Each row is a point on a tangle of strands that fork and nearly touch. The rows are in no order.
Points whose rows are less than 73.1 apart are linked; no others are. Some points are linked to none.
Sesi: [-15  12  -2  12 -26  14 -26  24  -9  17  -6  11   7   7 -14  -1  19   0
 -23 -19  -9  14]
galel: [ -7 -26  16   6   8 -13  35  -9 -25 -16  28 -24  19  24  10  19   4   2
   0 -12  -9  43]
vub: [-25   7  29 -26 -23  17 -12  19   2  -9 -19 -14 -32  13  -3   6 -14  -8
  -9  29   3 -24]
Fosi: [ -7 -27  25 -23 -29  10  34  -9 -26 -31  -7  -5 -16  32 -39  16   5   8
   2 -30  -4  21]
sufe: [-29  17 -11   0 -30  19 -49  37 -11  28   1   4 -11  -1  -2 -22  -3 -19
 -28  17  -6  17]
kagof: [ 27  -3 -13 -24  -8  -9  -7  20   3  -7  29  11  -4  -9  23   0 -11  -3
  28  25   2 -25]
natuv: [ 18  27 -26  34  31 -13   4  17  15   8  23  13  32 -18  24   4  12 -18
  17  -1  36  26]
kob: [ 48   2   2 -15  -9  -8   5  -2  27 -29  17   9 -20 -20   6   5 -21   3
  27  10 -17 -46]
rifef: [-17  17   5   5  33 -17 -16   3   0  23  -6 -16   3   6  39   3  -5  -9
  10  46  18 -12]
rebo: [ -6 -40  18   6   5 -27  38 -10 -13  -1  32 -28  22  -5  19  -7  11  13
 -20   4   0  31]
boso: [-19   0  12   7   1   7  14  -7  -1   3 -21  -1   0  11 -10  -8   3   4
   6   3  -2 -26]
limev: [  8  25 -16  11  38 -10  28  -8  -3  -1   0  15  18 -15   2   3   8 -29
  60  34   1 -12]
rozug: [ 13   9  12 -17  -5  -7  19 -14  26 -37  -5  -1 -17 -11   2  -7 -15  -1
  12  18 -35 -34]
Kiz: [ 17   4 -14  -9  26 -21  41 -24  -7   3 -18   9  10 -12 -15   6   9   2
  60  20  -7 -36]
Sute: [ -1  26   4  42  31 -19   0 -12  31  -2 -20  19  57   7  -3  -1  38 -13
   4 -12  -1  34]
sabil: [ 13   8  16  13  -3  28   3 -11  41 -38  12 -22 -40  35 -25   4 -31 -30
  -5  25 -36   9]
kene: [ 28   7 -10  11   8  15 -20   7  23 -21  39  -7 -40   3  -1  16 -19 -11
   3  20  -1   9]
Lise: [  1   0  21  25 -13  16 -26 -11  23   1 -20 -11 -28  33 -33   3  -2   1
 -15   2  -6  -7]
nub: [ -2   2  -8  32  14 -13   9 -19  22  11 -10  28  67   6 -11  16  48  -4
   2 -47   6  41]
fomu: [ 21  33 -23  -1  22  10 -34   0  30  -5  24   4 -33 -13  19  10 -32  -6
  20  21   7 -19]
saka: [-18  27 -10   7  13 -24 -39   0 -13  24 -42   9  24 -17  16   3  29  12
  -8  15  -8  -6]
giga: [-14  14   0  21   8 -25 -26  10   6  -1 -27  -4  30  -7  20 -21  14  10
 -35  -9 -16  37]
sogud: [  5 -12  29  26 -21  25  -6  -3  32 -18   5 -17 -40  38 -39  -6  -2 -13
  -9  24 -32  10]
bem: [ 21 -41   1  24   3 -17 -25  11 -19  38  25 -16   1 -15  16   4  24  17
 -32  21 -21  23]
dibe: [-13  33 -38  -8  12  -9 -72  11 -26  18 -11  -8  -7 -21  37   5  -8   2
 -37  12 -13  26]
gez: [ 23 -17   6 -27 -26  -3  42  -7  21 -38   5  14  18 -17 -10 -18  -5  12
  18 -25 -19 -30]
ligi: [-23 -17  18 -37 -22  -3   0  15 -15  23 -24  -1  20  -7  11 -11   0  19
  10  22  20 -51]
Fol: [-17 -16 -18   1  39 -20  13  -2 -48  39  15 -16  26 -35  41  17   9 -15
   0  24 -12  21]
gika: [  4 -51   0  11  18 -22  26 -16   3   7  11  -4  34 -27   4 -25  15  30
 -17 -21   0  29]
rute: [  7  29 -22 -35  22  33 -24  -4  26  -1   6  14 -30 -32  13   2 -37 -10
  12  24   6 -35]
Bisa: [ 10  17  -3  24  11 -31 -41  11   4  22 -23  13  34 -20  23  -9  42   6
 -14  18 -16  15]
Gaz: [ 29  -5   7 -22  13 -22  32 -26  -2   0 -12  -6 -16  -1   3   5  -7  10
  52  26 -10 -51]
furom: [ 30  43  -2  15  15   6 -44 -13  41  14  -3   8 -21   6   8  26 -18 -10
  25  32   0 -33]
surod: [ 23  20 -25  17  37 -10  28 -17  24   0   3  26  32 -30  -2  -4  -1   5
  37 -29  45  -8]
popin: [ -1  14 -24  11  27   6   9  22  20  23  18  15  34 -34  25 -36   3 -23
  16   3  28   9]
toda: [ -8  15   7  17   4   7  47 -37   8 -14 -30   9  -2  49 -36   8   1 -18
  19 -44   2   3]
deva: [-10  13  -2 -15  -9   7 -14 -13 -12  -9 -35  -3 -31  -1 -27  21 -23  27
  -7 -32  12 -32]
punod: [-27 -16  -2 -16 -24   5  -2  31 -53   9  22 -21   0   0  18  12  -3 -17
 -28   2   1  32]
tena: [  6  -8  29   0  -1   4  24 -34  10 -14 -31 -30 -53  26 -26  11 -29   6
   4  14 -11 -24]
gusik: [-14   0 -15  17  42  -2  39 -13  -6   1   9   6  23 -18  -3  -9  17 -18
  31  23  -8   7]
Vivek: [ -8   8  -4 -20   2  26 -37  25  23  19  14   4 -19 -23  29 -37 -26  13
 -23  15  24 -14]
Raviz: [ 23 -13  15 -22  11 -10  23 -45  -4 -13 -24 -18 -46   0 -20   9 -17  15
  26  32 -19 -47]
vok: [ -7  25  -6   2 -15  -9 -44   6 -12  -3 -24  -4 -18  24 -13  34   3  21
 -15 -29  10 -17]
nibaf: [ 14  -2 -22   9  -6  -4 -18   0 -20   0   4  13  19   5 -14  27  26  18
  -2 -50  -3  21]
Mota: [  3  36   6  11  -6  12 -44   1  18  22 -13 -10 -29  41  -3  29 -15 -12
  12  36   7 -26]
nebus: [-14  -4  -4  14   6 -23   7  -7 -50   0  10 -16  19  19  10  38  13  -4
 -10 -11 -18  37]
Ner: [ 18  16  21  13  -9   7  23  -7  36 -36  20 -16 -36  34  -4   5 -28 -25
   8   6   3  -7]
zokip: [ -9  26   7  12  14  14  40 -37  27 -17 -24  17   9  15 -28  -1  -4   1
  10 -59  25 -13]
ruleb: [ 26 -26  12 -30 -23 -16   4   7  23 -29   0   6  30 -37  11 -36   4  25
   6  -7 -16 -18]
nur: [  9  11  12 -15 -19   5 -11  -5  14   8 -19   0 -30   1   0  16 -24  22
  10 -31  36 -54]
baro: [ 15   0 -11  17   0 -26  -2  -5 -16  12  -9  28  57   9 -13  30  43   9
   8 -54   9  31]
moki: [ 11 -55  21   0 -37   1  19  34 -16   5  36  -6  18  -8  17 -42  11  -3
 -50  -6 -19  62]
damek: [  4  13  -3  28 -10  20   8  12  29 -10  22  13  11  29 -18 -15   8 -28
   8  -1 -22  21]
zare: [-24 -13 -21  16  59 -22  33 -17 -28  15   3 -14  37 -28  24  -5  18 -11
   9  30  -7  27]
tepi: [  9  -2  -4 -33  -6  -2   9  17 -24  16  19  -2  11   2  43  12 -13  -1
  17  24  18 -32]
poras: [ 17  -9  -8   6  11   3 -29  16   2  20  36 -14 -29   4   6   0  -7   9
 -10  22  14   3]
bip: [ 25 -24 -12  16   7 -11 -17   2  13  18   8  15  20 -15 -17 -15  39  17
  25  11 -17   3]
zuro: [-25  15  21   9 -15   7  29 -17  -7 -15 -32 -15 -16  48 -29  19  -9  -1
  -9 -28  21   1]
tobu: [ 25 -27  11 -29 -34   2  25  -6  13 -57  16  20  -4   7 -32   3   1   8
  10 -38 -28   0]
lila: [  4   3 -28 -21  -2 -12  -4   7 -21  18  -6  16  18 -22   1   4  13   6
  27  -7  17 -25]
Zim: [  7 -27   7  -3 -34 -14  -6  40 -35  36  19 -13  12 -15  51  -6   9 -12
 -58 -21   2  41]
kava: [-22  13  -1  11  18   6  14  -5  16 -18   9 -12 -10  -2   0   2 -23   3
 -13 -25  35   9]
lubi: [-13 -11 -12 -13   4  10  -9  10   4 -12   4   0  -6 -33   5 -54  -1  15
 -36  -1 -10  25]
guguf: [-15   3  16  -9 -12 -13  -4  -1 -18 -12 -16 -11 -13  19  -4  16  -1  -5
  -2  28 -10 -18]
Sizot: [  0  -9  25 -22 -43  15  20   3  -4 -41  -7   6 -16   6 -24   3  -9  -5
  -5 -28 -16 -14]
gov: [  3 -15  21 -33 -18   7   5   9  -1  15  -2   0  -9  19  23  -1 -19   7
  20  39  20 -58]
Nis: [ 23   7 -15 -23   9  33 -27  -1   6  41  29  30 -20  -6  12  14 -23  -5
  38  26  23 -38]
bef: [-21 -24  18   0 -10  22  28  -3  -3   4 -12   5  18   7 -34 -20  18  14
  -4 -18  -3  -2]
Sume: [ -4   9   8  -8  -8  16 -24  19  20   9  -1   0 -16  -4   9 -14 -18  14
  -7  -4  35 -30]
bifun: [  6  18  23  14  11 -10  28 -28  34 -36 -18  -1   2  19 -10  -4   1  -8
  19   5 -35 -12]
pamap: [  7   3 -35 -11   1  26  -7  25   2  38  34  29  17 -37  19 -28  -7  -9
  17  -3  32  -6]
nat: [ 31  37 -26  21  32 -10  27  -2  38 -14  20  31  30 -16   4   6   8 -21
  37 -26  23  10]
pibuf: [  0 -54  13 -27 -42   6  17  32 -21 -14  26   5  13   1  -8 -17  10   2
 -30 -29  -3  46]
Ginun: [-22  -8 -12  -7   8  18  -6  11   5 -14  11  -6 -12 -16  -9 -20 -14  12
 -36 -31  23  17]
fov: [  2  26  -7   3  15  -6  30 -24  26 -14  -9  10  20 -15  -6 -14  -7  15
  26 -52  34 -19]
bonev: [-20  12  26  17 -23   8 -10 -13  15  -8 -59  -9 -25  45 -38  16  -7   5
 -14 -21  -4 -24]
zozov: [-13 -35   8 -16 -39  -8  22  18 -53  -9  15  -7  12   4  -1  22   7   4
 -19 -22  -1  30]
raza: [  3   7 -24 -34   9  49 -18   0   1  11  24  31 -42 -16 -11   1 -35 -10
  21  16  14 -37]
kiv: [-23  -7  13 -23 -31  33 -43  30  -7  11   0  -2 -32   7  -9  -7 -12 -21
 -14  33 -10   8]
paz: [-35 -10  -6  -3  21 -11  17 -39 -20 -32 -25 -12   5   6 -13   2   3   8
 -12 -18 -17  19]
Rusi: [  1  24  -1   5 -12 -25 -58   1  -3 -23 -31  -8 -10   7   8  29   5  20
 -14   0 -18 -10]
Tolod: [-11 -33  -5   0  -7  -2  20  -1 -17  11   9   4  40 -13 -13 -24  15  19
 -18 -30   6  20]
Pemor: [  6  -4  11  14   4   9  25 -51   7 -26 -26 -25 -68  31 -51  12 -14 -12
   4  17 -35  -9]
notev: [ -6  22 -20   3  15 -25 -33 -11 -20  -9 -30   0   2  -9   2  33  14   9
  10  21 -22  -8]
Forov: [-17 -29   7  -5 -43  13 -15  49 -51  45  14 -18 -10  -8  30  -1   2 -13
 -39  -4   3  24]
Nadi: [  7   9 -26  -6  10  29 -15  17   6  44  22  23  11  -8   4  -9   2 -16
  32  30  22 -23]
kazos: [-21  30  20  27   3 -31  -4  -3  28 -12 -32   7  47  14  20  -6  24  -2
 -12  -2  -7  15]
sig: [ -2 -30 -11  -9  -7   3 -27  18 -15  20   5   7   9 -46  13 -49  19  21
 -42   6 -16  26]
Nodi: [ -2   7   2  11  22   1  36 -48   5 -36 -12  -7 -28  20 -35   6  -7  -4
  16   4 -42   7]
mosup: [ 13 -12 -13  -2   5  24 -38  29  11  18  40  -4 -38 -15  18 -24 -24  -2
 -27  24  12  18]
kubi: [ -3 -26   4  -5 -24 -20 -17  35 -29  37  -7  -1  26 -30  41 -34  21  16
 -52  -6 -11  28]
Fus: [  8  -5  23  19  -6   0  25  -1  17 -16  16 -16  -6  48  -7   8  -7 -15
   2  -3  15  13]
Rotiv: [-13   8 -29  -2 -15   0 -16  12 -33  -7  -1   7   4 -11  -8   9  15   5
 -12 -27  -5  13]
pesik: [-17   7 -25   8  20 -19  -9  -3 -54  25   2 -14  23 -19  30  31   5 -19
 -21   8 -14  37]
bipef: [ -4 -11   3   9  13   5  42 -19   7 -28  20 -16 -18  28 -16   3 -20  -1
  -9 -29  22  21]
pumab: [-19 -35  32 -11 -16   0  45  -6 -12 -17 -14 -16   6  10 -36  -9   6  17
  -4 -14  14   8]
Fefes: [-13  20  10   5  13  15 -35   2  -3  45  -9   6 -12  14  13   9  -6 -16
  11  45  21 -29]

A fork is a point with three links, a tip a point with one. Leave the first point through the second and follow the links. Name the first fork or tip that comes.
nibaf / Rotiv | bef
bonev / zuro | fomu
tena / Pemor | ligi
lubi / sig | moki

Follow the links from the first point to the second, and from the first to the third. Name the last point that the two ways share.
tobu / bifun / Rusi | bef
Fol / nibaf / Sizot | bef
Mota / Ner / nibaf | fomu
rifef / pamap / nur | fomu
